Points, in no order, along strands that fork, close into loops and pass close to each other.
(in the rows, 128 means zero)
Two points are linked if the straight distance between their rows is under 121. Some points are linked to none.
fubav: [125 162  84 135 125 102 160  67 104 151 146 122 162  98  96 118 150 122
  82 149 145  86 124  74 155  86 189 105 119 101  86 181 130 158 123  78
 174 146 117 127 111 142]
gibin: [ 84  91 112 121 120 116 124 169 102 135 100 150 128 133 107 144  74 156
  79 155 135 121  83 124 156 116 146 110  89 140  97 154 176 121 135 107
 202  52 127 146 162 149]
Rozig: [127 120  81  87 128 130 120  77 141 165 142 104 131  99 104 116 185 125
 165 136 127 159 115  95 112 133 148 174 144  91 147 170  99 136 109 119
 139 155 111  94  84  99]
mafu: [149 127 126  82 148 140 145 125 142 146  99 114 134  83 142  94 151 123
 169 156 109 141  78  94 101 114 134 128 126 141 133 174  94 150 115  87
 176 121 125  63  79 133]
nivi: [147  73 106  97  81 132  71 147 167 128 110 151  97 158 140 160  61 134
 166  63 132 177 155 159 134 146 105 147 153 126 173 140 176  95 118 148
 142 127 132 136 147 107]
tun: [166  85 144  67 119 135  78 202 160  87  81 157  91 130 163 149  60 128
 183  98 114 177 108 141  91 166  77 149 166 172 186 127 128  91 114 140
 130  83 134 131 131 136]
Giv: [115 128 101 155  84 125 115 107 121 117 138 147 125 163  88 163  98 149
  62 115 141 119 135 123 174 122 180 108  91 106  74 154 153 113 114 159
 171  85 127 183 190 138]
Gile: [112 153 155 202 146 127 157 125  85 125 134 111 138 139 141 144 138 127
 106 170 133  79 147 135 101 111 121 130 124 154 113  83 157 151 159 126
 100 145 117 146 139 162]
lare: [110 155 144  97 156 132 158 156 124 124  93 145 140  95 111  86 131 130
  84 170 118 120  58  93 156 117 131  75  82 159  70 172 116 141 105  94
 172  58 147 101 120 157]
bugu: [105 132 165 178 165 125 135 175  81 102 126 110 108 136 137 157 147 120
 143 167 133 103 136 146  91 158 103 140 128 159 165  54 135 139 156 131
  80 103 117 156 152 160]
ravar: [125 158 119 122 132 133 147 109 116 124 123 103 129  78  94 114 184 131
 108 179 135 129  73  82 139 151 149 138 119 130  97 143 115 134  70 114
 129  80 118 121 115 141]
mazun: [113 117 150 163 155 114 168 129 117 168 120 145 189 137 160  93  87 115
  76 112 111  64 111 140 150  55 144  80 120 125  70 151 146 149 201  75
 185 149 114  95 128 141]
suza: [173 118  92 113  50  95  65 128 124 123 115 135  99 143 146 161  40 130
 126  83 145 166 185 135 126 133 117 133 117 119 150 190 202 123 108 125
 188 164 127 147 118 127]
tigak: [206 178 143 124  94 122  88 134 150  94 128 133 116 120 148 156 124 126
 149 122 136 176 161 129  99 164  65 170 159 171 144 133 122 114  75 174
  87 136 161 157 102 136]
zap: [193 183  67 130  68  62  98  84  92 128 139 121 117 104 118 131 117 100
 131 122 158 152 203 117 120 106 142 143 116  77 134 205 138 159 113 126
 162 206 128 161  74 138]
Kabe: [ 74  92 130 182 143 138 156 160  82 135 128 124 140 169 138 150  94 137
  82 134 107  62 139 157 140  97 139 103 129 127 117  83 182 122 200 126
 140 124  93 150 182 134]
sed: [ 95 108 126 127 119 143 141 102 161 134 149 155 147 183 133 114 117 147
  95  66 112 121 147 156 198 131 149 100 108  83  92 103 116  98 147 172
  91 150 137 142 173  88]
beg: [118  86  77  54  96 139  93 117 147 160 121 132 118 126  97 114 114 152
 166  99 122 172 105 109 147 147 149 148 140 102 139 178 136 126 108 124
 174 125 124 110 108 101]
Panu: [160 176 179  78 144 147 163 158 169 111  98 149 156 103 152  68 127 113
 119 126 113 152  75 126 153 113 104  65 107 164  81 158  71 124 107 102
 162 117 169  68  95 140]
Ruf: [107  77 157 112 149 151 130 145 168 129 137 147 128 138 163 102 135 114
 181 100 110 137 126 164 101 127 111 116 150 125 165  84  96 111 157 133
 105 148 139 108 129 115]
kiru: [136 135  97 101 107  99 128 103 172 150 143 163 154 150 106 102  97 132
  73  75 119 157 109 115 192 109 172  92  93  92  72 210 131 116 121 119
 200 132 136 113 131  96]
zazu: [196 198 168 156 105 110 108 135 126  89 120 117 129 125 154 149 120 118
 121 133 147 143 174 139  98 145  66 137 137 170 126 142 133 121  86 166
  87 139 160 157 103 155]
vukib: [157 163 164  58 139 161 157 142 169 108 127 139 153 106 135  56 169 103
 128 137  97 159  87 111 154 120 119  75 128 148  99 150  49 122 102 117
 139 124 159  55  84 105]
vuz: [123 156 128 138 153 142 156 126 120 135 118 115 137  91 120 122 156 129
 121 168 137 112 100 106 131 132 130 130 115 136 107 122 107 140 119 106
 117 105 137 117 119 137]
mevob: [100 169 164 177 159 122 175 151  89 112 107 127 148 120 117 112 123 130
  59 176 119  78  74 114 143 116 124  88  95 161  71 108 130 132 128 105
 140  67 146 136 159 171]
Purin: [ 86 110 131 158 127 146 130 106 139 128 154 125 101 152 106 136 176 131
 158 112 132 132 167 143 130 157 124 161 157  91 169  35  99 137 132 185
  50 144 114 138 155 103]
lede: [ 82 104 107 150 110 117 123 149  98 118 115 140 122 147  93 160  83 165
  66 146 123 112 109 127 172 127 172 110  87 126  93 154 180 126 135 136
 180  54 124 174 191 142]
komus: [118 151 107  60 153 143 146  88 157 146 135 112 145  86  93  58 211 114
 118 145 108 142  71  75 149 120 153 121 128  95 110 176  70 142  97 101
 131 137 125  57  82  94]
Furez: [156 131 161 153 131 117 109 150 115 132 127 135 129 131 179 144  98 102
 140 127 138 106 145 162  92 101 101 120 132 166 147 133 151 139 157 110
 142 163 125 129 116 152]
tuz: [133 125 152 121 155 133 142 143 137 124 110 119 131 114 150 112 142 112
 134 144 128 125  94 125 116 124 118 117 126 148 122 120 115 131 142 105
 146 119 133 101 112 139]
Vib: [136  65 138 105  93 133  71 148 170 129 104 167 101 185 169 147  60 122
 164  47 117 162 162 184 132 140  96 134 151 125 164 130 168  84 143 145
 138 152 133 122 152  94]
detu: [ 78  80 138 146 161 143 153 135 126 142 143 128 128 146 138 127 143 135
 142 137 125 105 130 146 121 129 138 134 136 113 147  78 130 142 171 119
 113 141 109 107 140 114]
pelum: [141 150  99 142  94  99 107 112  70 132 112 111 116 105 124 160 115 143
 130 167 161 104 148 117 109 115 134 145 109 143 128 165 175 156 109 107
 170 112 126 151 112 169]
dek: [122 114 112 128 129 117 136  94 146 145 140 128 154 133 133 124 128 127
 115  97 131 111 135 145 160 123 146 112 120 108 100 147 136 128 155 120
 134 164 132 111 122 113]
lak: [ 53  81  73 127 134 141 156 101 103 169 147 116 151 135 103 130 133 155
 118 146 120  78 123 112 144 107 176 146 128  91 131 129 158 151 174  92
 160 144  91 103 145 118]
sivi: [125  99 147 152 127 133 103 148 117 141 124 129 111 159 170 155  99 122
 136 124 132 104 179 183  96 112 107 126 136 132 157 107 162 130 176 133
 125 171 111 132 132 133]
zoz: [ 96 159 154 126 171 134 171 187 101 107  88 134 148 108 109  99 122 136
  66 181 121 102  54 105 151 122 127  83  77 176  65 132 120 132 128  88
 158  40 150 121 153 162]
vusu: [ 67  83 136 159 164 146 175 122 119 169 121 138 175 137 150  94 110 133
  93 128 102  61  98 132 156  76 155  96 118 119  91 131 147 147 208  84
 173 137 106  86 141 125]
mopo: [130 120 153 172 148 141 137 111 131 133 167 146 154 171 194 127 109 115
 119 101 120  82 200 180 106  80 122  97 144 112 131 104 130 136 201 140
 110 228 114 120 130 117]
lufe: [144 137 184 173 173 133 134 177 107 106 132 113 120 137 153 144 151 110
 163 169 134 116 130 139  65 138  91 134 135 170 182  62  90 133 147 124
  82 122 138 146 142 166]
nor: [158 188 139 160  75 107 107  99 146  83 147 129 130 164 108 147 116 132
  73  98 142 140 169 144 166 162 139 118 108 116  76 145 126  96  67 204
  94 111 160 195 173 134]
mitel: [105 118 142 153 149 120 119 178  88  90  98  96  88 124 113 159 131 134
 166 156 141 128 119 131  88 181 112 170 133 159 178  56 138 127 130 148
  84  62 107 163 155 164]
nemoz: [207 103 143 100 118 113  79 166 125 141  91 138 104 124 194 155  64 106
 189 131 118 153 136 136  52 109  81 147 148 197 184 161 161 120 132  97
 178 149 119 113  98 153]
debet: [117  97 130  73 151 156 143 145 145 138 110 122 125  98 131  84 152 127
 162 156 115 141  69 118 117 126 134 115 130 143 124 152 100 139 138  90
 157 106 128  66 105 135]
gen: [131 142  91 162 140 124 152  64 116 145 184 113 135 130 142 123 175 123
 128 137 146  89 198 133 117  87 140 150 146  78 153 113 112 183 186 136
 115 234 101 115 104 104]
pof: [108 106  62  82 118 135  97  70 132 176 152 104 113  95  66 128 187 144
 174 132 129 162 130  86 114 135 156 198 158  66 168 143 113 146  99 123
 110 151  86 116 102  80]
gab: [165 159  93 131  57  96  79 107 140 104 142 135 119 152 114 163 101 132
 114  83 152 177 192 134 163 157 140 136 132  97 117 173 161 100  74 200
 124 141 143 179 149 121]
kopop: [128  69  99  73 113 135  87 145 129 141  95 120  93 114 132 152 121 145
 214 121 125 160 126 125  82 144 123 185 153 136 206 128 143 116 130 120
 154 109 113 107 121 131]
Fiti: [144 135 106  85 112 113 113 103 191 135 142 170 141 158 105  93  97 136
  74  58 107 183 117 117 215 128 165  83  87  79  69 211 115  85 105 153
 167 122 144 144 141  61]
fogim: [152 144 150 155 110 127 119 125 153 121 144 135 136 145 161 143 126 128
 133  87 130 138 161 163 127 137 104 118 135 120 119 117 129 113 119 157
  94 162 148 135 141 117]
Mus: [109 102 152 143 123 137  98 171 146 104 112 125  89 149 139 164 110 121
 175 109 130 132 171 168  93 163  86 158 159 148 191  55 142  97 144 162
  73 125 127 156 157 136]
vut: [163 176 124 141  59 100  82 106 151  85 156 139 112 181  96 157 116 144
  96  70 151 163 196 144 171 168 146 127 121  95 101 142 142  87  74 224
  73 127 152 208 179 115]
rinup: [162 132 172 142 171 142 133 163 130 107 133 117 105 118 158 126 174 123
 193 169 118 146 127 111  57 140  89 152 147 165 214  69  59 132 119 133
  78 129 134 124 118 148]
vekom: [112 169 144  88 147 146 170 131 144 130 108 150 151 103 112  81 149 129
  59 154 108 114  61  96 187 110 151  66  76 134  49 172 100 135 103  91
 167  79 152  83 114 121]
Mozef: [107 122 122  87 124 160 133  87 177 139 144 164 146 174 100  78 129 145
 107  54 106 160 127 138 209 144 158 104 103  72  79 126  92  93 128 169
  94 143 142 137 151  51]
vep: [102 118 179 195 174 129 169 151  92 143 142 135 177 157 180 118  99 104
  87 132 114  57 138 164 113  77 120  77 138 143  90  94 148 131 210 105
 121 159 119 129 138 150]
vog: [138 127 116  76 107 129 125  98 203 134 141 167 143 170 124  91  98 129
 104  42 101 174 115 137 212 137 138 100 100  86  79 172 103  92 121 169
 136 144 148 128 134  61]
miti: [124 131  86  88 119 115 134 104 150 164 134 143 151 116 107 106 127 130
 106 116 123 147  97  99 177 118 162 108 103  94  84 202 123 139 113 104
 184 140 128 101 108 100]
subis: [ 75  85 123 154 158 154 161 115 129 160 152 125 155 165 155 111 128 134
 125 108 117  86 142 153 142 101 137 117 143  97 140  84 136 137 192 126
 124 181 106  99 149 105]
rogu: [135 119 111 102  94 142 103 123 169 114 113 127  93 131  87 138 127 143
 149 103 137 168 129 130 160 173 126 152 132 105 133 106 131  91  71 178
  90 100 137 165 142 100]
Mut: [135 157 126 149 130 126 144  87 148 128 161 119 141 117 116 123 177 120
 119 125 134 122 161 125 138 131 134 131 141  94 111 114 103 142 112 156
  86 173 122 127 122 105]
lages: [175 186 147 111 155 133 158 106 135 126 127 113 137  66 125 106 192 112
 135 174 129 145  89  88 103 130 114 129 119 166 118 145  65 144  80 103
 124 121 153  95  76 140]
tos: [163 149 182  74 133 135 112 225 140  61  86 142 112 117 151 123  84 123
 154 128 108 185  90 131 107 166  64 117 152 202 164 114  93  88 112 141
 126  65 163 129 122 150]
piv: [ 60  92 159 154 197 150 172 189 100 135 122 126 148 138 148 104 123 124
 113 153  98  76  80 143 118 104 136  95 130 151 137  78 128 138 218  87
 141 109  95 102 143 138]
Dovi: [ 94 109 110 165 162 127 158 120  68 164 131  97 131 116 130 142 149 138
 137 187 133  66 131 100  95  95 158 153 131 131 148 111 163 171 177  74
 153 144  88 109 117 162]
pusul: [126 175 113 109 113 136 133 118 103  94 121 114 118  88  74 121 176 142
  94 176 146 151  78  81 145 165 143 126 100 138  87 140 114 123  38 133
 106  43 135 151 123 138]
dum: [192 156 174 159 128 106 112 133 152 119 154 145 133 158 206 128 111  99
 136 102 140 125 193 171  74  92  79  98 126 158 151 146 114 137 155 133
 113 213 143 117  94 142]
bon: [122 130 155 152 123 148 129 137 150 105 137 120 106 137 111 135 162 127
 160 121 133 146 158 137 110 164  96 153 143 122 166  48  93 118 110 165
  54 121 136 144 141 118]
mena: [152 152 118 140  97 116  97 136 103  97 115 101 101 120 104 171 129 153
 141 152 170 146 143 116 113 166 102 164 127 154 125 135 169 119  65 156
 119  81 141 177 134 157]
bel: [169 144 104 108 109  91 113  99 135 149 126 120 133 102 123 127 127 117
 132 114 140 136 134 127 126 104 135 129 132 116 112 183 127 148 126  92
 175 164 128 105  84 109]
norov: [158 232 187 191 156 120 182 111 123  96 148 114 163 113 121 105 185 113
  74 168 140 102 122 104 124 136  94 102 107 150  76 106  66 132  97 114
  83 131 178 139 118 145]
kele: [159 190 140 154 108 105 117 138  88  78 116 103 105 117 103 160 129 151
 115 169 163 152 129 103 122 176 103 142 118 172 114 131 144 117  46 159
  93  59 165 175 146 172]
Mori: [205 202 169 134 146 117 151 103 157 114 135 117 155  77 133 104 184  99
 134 155 141 129 129 114 115 124 101 114 122 143 115 142  57 146  85 119
 100 154 152 125  78 140]
figef: [104 136 110 147 126 142 153 101 133 131 149 124 140 127  98 125 158 140
 106 134 126 112 127 123 159 151 161 131 119  95 102 110 126 132 108 154
  96 120 128 134 145 115]
mel: [171 168 136  86 150 131 156 105 153 145 115 124 143  65 136  89 173 101
 152 153 115 141  83  98 117 107 127 119 119 144 109 177  69 153 103  93
 139 125 133  81  72 137]
Keko: [130 154 128  67 155 162 157 125 170 135 145 133 160 104 131  51 190 110
 136 129  90 148  73  97 145 112 136  95 128 114  96 160  49 136 120 104
 142 139 142  48  84  93]
kuzoz: [160  72 117  64 111 125  77 171 144 120  85 135  88 113 147 157  68 134
 202 119 111 177 108 124  83 149 102 170 161 160 188 145 144 101 128 118
 168 102 128 117 117 130]
mon: [146  90 186 116 131 136  82 194 159  95 106 156 105 161 179 129  57 114
 153  82 113 153 134 182  86 137  81 113 161 166 177 113 130  71 147 140
 103 124 144 147 140 130]
fodu: [111 106  76  87  96 130  95 114 123 131 110 107  90 106  58 151 159 154
 163 144 148 180 108  83 143 176 142 184 136 112 151 120 141 114  55 149
 108  72 108 164 119 117]
govil: [147 194 129 131 124 121 138 135  98  80 113 109 116  99  82 140 159 140
 108 176 161 149  92  93 134 180 122 146 112 159 100 122 115 116  41 145
  98  47 153 168 137 163]
kilif: [137 118 158 163 164 132 148 127 112 139 143 107 126 119 157 122 159 109
 150 165 131  90 139 122  67 108 127 127 128 147 166  90 105 163 161 104
 118 149 112 115 114 142]
Rok: [147 113 185 144 164 124 130 167 129 135 129 152 151 154 191 117  81 105
 122 106 120 101 126 177  93  92  97  84 134 161 128 130 138 124 183  97
 148 160 135 114 120 144]
Mubo: [143  74  94  94  82 127  71 150 137 124 100 134  82 131 123 179  73 141
 169  88 138 164 150 141 124 167 113 162 138 125 173 141 179 102 109 140
 148  98 133 157 142 123]
feb: [106  98 118 145 125 132 121 121 104 149 136 115 123 134 134 157 129 127
 151 129 129 114 162 157 115 127 138 145 127 110 151 107 159 141 162 136
 122 162 111 122 132 125]
kize: [189 110 161 116 131 115  90 173 124 112 104 136 112 131 196 167  84 111
 173 129 119 148 139 162  57 120  72 133 155 191 190 145 145 120 139 114
 146 123 132 142 111 158]
tupad: [147 200 152 205 151 119 157 115  75 104 145 103 141 111 135 138 149 118
  95 188 152  82 149 116 105 125 116 120 108 158 108  93 132 160 127 125
  88 136 136 155 130 171]
zav: [110 152 103 145 120 139 147  89 117 115 149 123 130 116  73 131 170 140
  86 150 136 120 114  89 172 147 175 127 113  99  87 124 118 124  81 152
 103  97 125 161 145 112]
Lunir: [ 88  78  73  84 124 142 110 120 127 152 125 106  76 107  70 122 174 145
 197 152 121 159  98  92 117 156 154 194 145  98 186  92 122 136 103 131
 108  78  95 111 124 114]
zik: [112 122  98  98  93 149 106 111 145 110 118 124  89 107  67 139 150 151
 147 128 133 172 110 105 153 177 141 169 136  96 156  96 129 109  63 179
  78  72 119 173 130 109]
Kepog: [185 145  92 123  49  97  71 112 129 122 128 140 111 142 127 161  73 133
 135  73 139 170 185 128 139 153 126 136 133 104 140 190 173 113  92 153
 165 155 133 159 125 124]
Bime: [101 109 116 148 126 127 111 141  91 116 113 103  90 130 113 183 132 139
 168 150 154 130 149 149 102 162 117 178 133 132 172  71 171 127 118 153
  92  95 109 165 153 144]
sosu: [ 90  85  98 145 105 135 105 120 115 136 129 116  79 144  90 169 134 149
 154 117 146 137 170 145 129 168 143 180 139  99 180  69 166 124 124 167
  94 120 106 165 164 123]
merut: [ 77  89  55  89 115 139 102  83 116 168 143 108  94 112  66 135 176 154
 186 143 134 152 111  87 119 157 172 190 135  83 175 118 134 146  99 126
 125 112  88 115 118 101]
sisa: [122 136 179 163 162 122 150 178  98 113 111 137 138 126 129 131 119 134
  95 147 127  98  94 141 124 124 110  91 112 157  92 110 131 118 146 111
 130  93 146 137 154 158]
rap: [157 131 157  88 123 129  87 218 160  83  86 161 107 131 150 144  55 128
 149 102 119 176 100 141 118 167  59 132 154 182 157 127 136  82 108 154
 126  78 169 153 143 135]
lavaz: [ 96 111 109 133 113 128 138 102 139 148 153 141 147 161 122 131 118 144
 106  83 126 119 153 146 171 124 159 116 128  82 108 135 140 119 153 149
 137 157 130 122 159  94]
vive: [ 52 103  90 162 169 157 183  80 125 170 168 121 185 140 125  93 157 138
  90 126 103  68 120 117 171  88 171 119 144  94  94  99 121 154 194 115
 127 173  95  86 145  98]
Fove: [108 108  92  68 119 149 115 138 127 129 110 107  93  96  85 116 168 139
 171 164 133 156  83  97 130 168 137 171 131 119 155 113 123 129  82 131
 125  64 109 121 114 129]
Vonug: [ 99 108 175 117 161 135 112 226 110 100 101 145 126 156 155 136  69 126
 100 110 113 122  91 173 122 138 103  81 116 166 133 104 150  91 189 122
 127  76 137 141 169 143]
Kitez: [ 77 119  95 127 106 153 139  79 137 140 149 115  94 126  54 123 202 143
 128 132 127 150 125  98 162 168 167 171 142  75 146  70 105 120  78 171
  42 122 100 144 151  73]
kep: [ 88  66 106 136  81 137  99 125 121 126 125 131  79 175  97 181 102 156
 147  83 147 143 171 151 149 157 146 157 128 100 155  86 183  98 128 178
  91 113 126 170 187 114]
sez: [142 115 175 138 138 132 127 134 171 125 143 135 136 143 167 117 134 117
 155 102 129 125 148 154 103 120  95 112 140 139 152 110  94 124 147 141
 101 166 143 116 115 127]
monik: [130 166  99 123 127 117 146  70 143 127 156 134 158 132  92 111 155 116
  77 107 126 135 121 119 184 116 174 109 111  69  69 174  98 113 114 146
 121 160 138 126 130  95]
fiten: [135 142 195 172 181 123 161 150 119 138 136 137 165 147 188 112 101  94
  93 121 115  82 131 171 102  79 104  62 133 162  99 115 118 134 188  89
 127 165 139 115 128 167]
bov: [166 136 113 125  96 102  94 121  77 151 104 114 116 112 147 149  94 126
 139 138 149 124 158 116  85 102 117 129 118 161 142 168 184 166 128  86
 193 144 118 129  94 169]
bikup: [102  75  86  60 107 143 104 147 146 144 101 149 106 118 100 119 108 155
 138 125 119 160  78 115 172 140 148 135 112 116 132 176 149 120 117 116
 184  74 133 118 123 102]
Kape: [191 151 177 143 144 124 121 130 155 120 157 136 131 133 189 126 140 104
 161 122 136 129 169 147  79 105  89 114 145 155 152 122  78 144 138 134
 102 200 131 117  98 126]
Mep: [159 178 146 158 101 107 112 118 150 101 140 135 132 157 131 147 116 128
 100 102 151 140 162 160 151 147 126 115 115 123  88 142 128 102  98 174
  86 145 153 165 149 127]
Degad: [ 47  77 124 173 175 142 163 171  77 137 120 115 142 140 125 131 108 144
  97 160 111  69  91 136 134 110 161 115 128 136 127  90 160 129 201 101
 148  92  88 127 170 147]
geba: [130 117  81 103 119  99 128  76 145 164 147 133 153 128 116 112 134 128
 131  90 130 134 133 118 151 112 159 128 128  82 117 188 127 139 144 105
 161 177 120  95 112  89]
rudo: [163 145 160 142 135 111 100 167 100  97  94 115  95 125 168 165 101 115
 154 150 143 136 144 149  63 142  75 151 142 197 162 120 156 127 124 130
 116 120 134 154 117 166]
lipu: [200 170  98 110  93  88 110  97 130 139 126 124 136  98 136 140 117 105
 145 115 151 151 171 107 115 105 130 135 137 123 126 197 131 152 116 111
 157 187 126 121  79 134]
Kon: [102 143  99  91 118 139 134  79 146 128 146 140 141 124  67  92 173 147
  80 109 116 152 100 106 201 129 176 108  95  73  69 155  95 107 104 159
 117 120 131 129 135  82]
Fiv: [ 91  97 136 170 159 138 155  98 124 163 164 134 166 160 178 112 123 120
 124 114 119  76 174 171 121  76 138 107 144  97 129  96 132 154 214 119
 135 217 111  99 135 112]
mirol: [173 115 115 104  87  95  87 139 110 150  97 127 110 114 143 156  87 128
 148 114 140 142 139 127 102 112 114 129 120 147 142 195 179 141 121  86
 201 128 125 120 102 147]
Zuser: [134 181  77 147 130  90 168  57 109 146 156 120 184 105  92 107 152 102
  76 138 132  90 147  95 157  72 178 114 127  76  64 182 120 156 130  99
 145 187 121 132 113 116]
bopi: [ 96 107 140 196 149 139 150 150  70 126 134 115 129 144 142 157 122 123
 106 162 124  70 145 149 105 108 137 128 131 145 129  73 178 146 185 117
 114 133  98 143 155 147]
bedan: [ 91 151  88 100 135 143 145  82 126 132 148 126 141 106  57  96 182 133
  70 150 116 134  80  83 182 131 189 121 114  85  86 160 109 122  87 136
 115 104 119 126 128 106]
fadas: [ 89  73 129 113 151 156 127 143 148 147 132 126 107 137 131 107 146 132
 170 110 116 127 110 139 110 132 123 139 139 126 173  80 112 127 158 123
 118 123 123 100 134 118]
tegik: [ 70  86 158 111 190 145 160 200 106 133 112 115 136 122 143  87 137 111
 140 164 109 103  58 130 114 111 139 110 123 156 138 101 102 138 183  80
 142  97 111  76 138 151]
mok: [126 108 167 130 131 137 118 157 165 105 130 135 105 153 141 129 135 119
 177 104 120 144 160 166  94 161  74 135 166 137 182  52  92  95 126 177
  60 128 141 149 145 120]
vivat: [ 85 112  89 146 141 122 147 104  66 170 127 104 137  92  97 134 139 148
 124 177 145  84 120  85 114  96 164 146 121 126 128 144 162 179 138  63
 189 109  95 113 106 165]
losen: [139 135 130 162 146 133 155  90 143 143 174 116 150 132 148 123 173 115
 132 127 139  97 176 141 115 107 131 141 141 102 137 114  93 164 161 138
 109 190 120 104 119 102]
sen: [180 125 180 110 145 146 136 163 148  97 133 131 109 103 149 118 159 126
 201 159  91 167 130 106  54 149  80 152 174 174 206  63  27 120  98 151
  82 123 146 121 101 131]
fonat: [127 139 140 171 164 139 166  93 123 144 163 112 148 123 141 127 189 123
 142 160 133  84 154 131  95  97 130 140 135 123 149  84  98 175 150 110
  98 178 103 100 114 127]
zelo: [ 94  91  89 117  87 125 105 117 130 131 135 142 110 161  91 162 106 163
  95  94 132 131 135 126 177 143 172 136 113 100 112 136 162 107 114 160
 147  96 126 171 176 117]
Gom: [126 155 111  89 140 126 166 110 164 138 119 141 161 102 121  77 131 115
  76 123 117 129  65  98 182  97 153  78 101 118  53 201 110 140 118  88
 190 124 130  80 102 114]
bibub: [111 100 134 148 168 132 149 152  85 146 132  95 109 111 151 147 151 123
 168 180 116  99 122 120  70 106 146 155 127 150 180  98 133 166 173  88
 143 140  92 102 108 157]
lupi: [119 105 133 150 110 118  89 169 103 103 112 115  84 146 134 193  98 128
 157 124 147 137 168 160  89 166 102 174 142 145 177  73 191 108 135 164
  83 104 113 179 164 145]
nev: [133  89  99  97  99 128  73 131 125 130 103 111  90 118 118 172 112 144
 187 118 138 157 142 130 102 166 111 197 156 125 183 106 159 112 110 151
 127 113 118 148 131 121]
guneg: [133 106  77  54 115 128 103  90 147 164 137 121 130 104  83  98 150 135
 169 113 115 171  98  89 140 130 147 160 136  92 137 189 114 131 104 113
 155 142 124  89  79  89]
Mude: [130 156 195 114 164 130 171 150 153 122 113 150 167 122 163  65 111  99
  88 117 114 116  82 144 153 103 111  58 100 158  65 156  88 126 137  99
 159 124 164  90 106 138]
Mupi: [ 74 123  85 157 152 150 173  77 109 164 165 110 159 113 115 108 171 139
 102 146 121  79 124 102 146 103 168 143 145  96 111 116 126 171 165 102
 127 158  98 104 130 113]
Vik: [109  99 153  80 176 155 153 183 125 130 103 122 130 108 144  88 141 115
 175 176 103 124  62 108  88 107 128 105 122 168 155 129  94 136 162  78
 162  85 119  54 101 161]
Pagep: [172 164 159 164 129 111 108 138 104 103 128 102 114 124 159 159 142 125
 153 162 155 142 157 140  82 135  71 151 131 176 154 102 145 147 106 148
 100 126 140 153 113 160]
kov: [106 153  79 162 125 113 150  91  71 161 121 111 155 100 101 125 137 133
  91 176 140  75 119  79 134  80 178 123 118 111  97 163 155 177 131  66
 184 125 102 122 112 171]
gat: [170 131 116  93  76 123  79 133 179 107 111 142  91 132 125 148  98 141
 157  87 136 195 141 132 149 172  97 169 155 128 139 136 135  96  64 179
 108 110 158 160 127 107]
funub: [123 131 171 140 165 123 173 137 136 143 121 149 170 124 162  94 107 113
  97 114 110  90  92 147 156  93 128  76 111 134  70 143 113 134 168  93
 165 143 135  99 122 137]
Lif: [ 78  59  85 119  94 139  91 121 118 136 126 142  95 164  92 168  82 165
 120  93 128 132 155 139 176 142 160 141 119  92 139 115 195  94 136 156
 139 102 123 174 179 100]
Feran: [ 81 114 157 203 159 143 165 155  99 128 134 124 162 169 160 131  91 126
  73 130  99  65 137 171 141 102 130  83 135 124  88  73 151 116 191 135
 114 144 113 145 176 136]
dubug: [201 144 134  99  74 112  84 129 167 104 121 153 117 130 163 156  89 122
 153  88 133 177 163 138 127 165  79 166 163 147 144 151 145  96  71 176
 111 142 160 143 112 121]
kufep: [158 157 107 148  74  95 101 122  79 110 111 114 105 128 121 164  99 142
 131 147 173 138 158 122 107 148 121 145 109 138 132 156 178 143  94 130
 146 110 130 175 126 168]
turu: [ 56  95 117 151 166 162 189 100 126 159 141 132 175 143 130  88 131 137
  73 128 104  73  98 126 179  90 164 104 124 104  86 114 125 134 188 107
 144 131 108  95 150 109]
rosuv: [149 232 180 223 161 113 186 100  99  91 154 106 152 108 122 127 181 109
  72 182 147  85 146 107 119 117 107 111 111 159  92  90  94 157 113 120
  71 143 163 140 124 168]
kurok: [187 229 186 156 143 115 166 111 148 103 141 128 170  92 134 102 173 100
  98 143 140 126 119 113 126 125  93  97 111 161  80 143  64 130  94 118
  85 141 170 119  92 144]
falem: [131  64 147  92 113 145  79 174 192 114 112 170 106 172 178 132  53 114
 181  58 113 171 151 190 111 141  82 130 178 139 181  96 133  68 141 152
  98 141 138 134 140 107]
nek: [104  88 105  95 103 125 106 161 126 135  99 133 114 119 110 146  73 162
 114 135 133 136  92 121 152 133 147 132 105 134 124 171 166 128 118 101
 204  73 131 136 136 130]
Ruta: [133 177  72 140 125 100 151  45 116 131 169 123 170 122  73 111 163 106
  64 128 135 114 141 103 178  92 193 125 119  62  68 185  96 138 109 132
 124 170 116 147 129 108]
gusa: [ 78 114 104 152 122 144 146  89 130 129 154 117 104 139  77 131 190 140
 135 128 122 131 141 119 150 173 151 160 139  84 154  37 113 129 115 161
  42 116 110 154 170  88]
vubib: [199  99 120 108  80 101  66 158 117 144  92 136 100 127 176 164  51 115
 158  99 125 149 153 131  83 121  87 149 130 161 176 178 184 125 138  92
 189 151 128 123 101 142]
mozip: [169 154 183 169 138 117 131 125 140 130 166 150 154 168 209 121 102  93
 112  96 129  97 191 187  90  79  90  90 132 138 134 127 120 137 183 132
  98 222 141 128 104 133]

A fork is a point with three links, a tip a point with one. Leave the first point through the second and follow the links. Name the first fork or tip that comes.
feb / sivi => Kabe
suza / Kepog => sez
kov / fubav => losen
pof / Rozig => Bime
Vib / nivi => tos
lak / Mupi => komus
bopi / Gile => debet
komus / Keko => lak
dek / lavaz => miti

A piece is all that can be reached along the links. How many separate loops has the piece of each point below (a circle has one, a figure eight two, a Y none), and how many tips (points with one link)?
norov => loops 2, tips 3
vog => loops 1, tips 2
turu => loops 0, tips 2
kuzoz => loops 0, tips 2
zav => loops 1, tips 1

A tip is a point with one link. Name the tips that can be reached along the links from each point below, in the order of the rows.
Furez => suza, Kitez, sen
miti => zap, sisa
fubav => gen
vukib => komus, lak
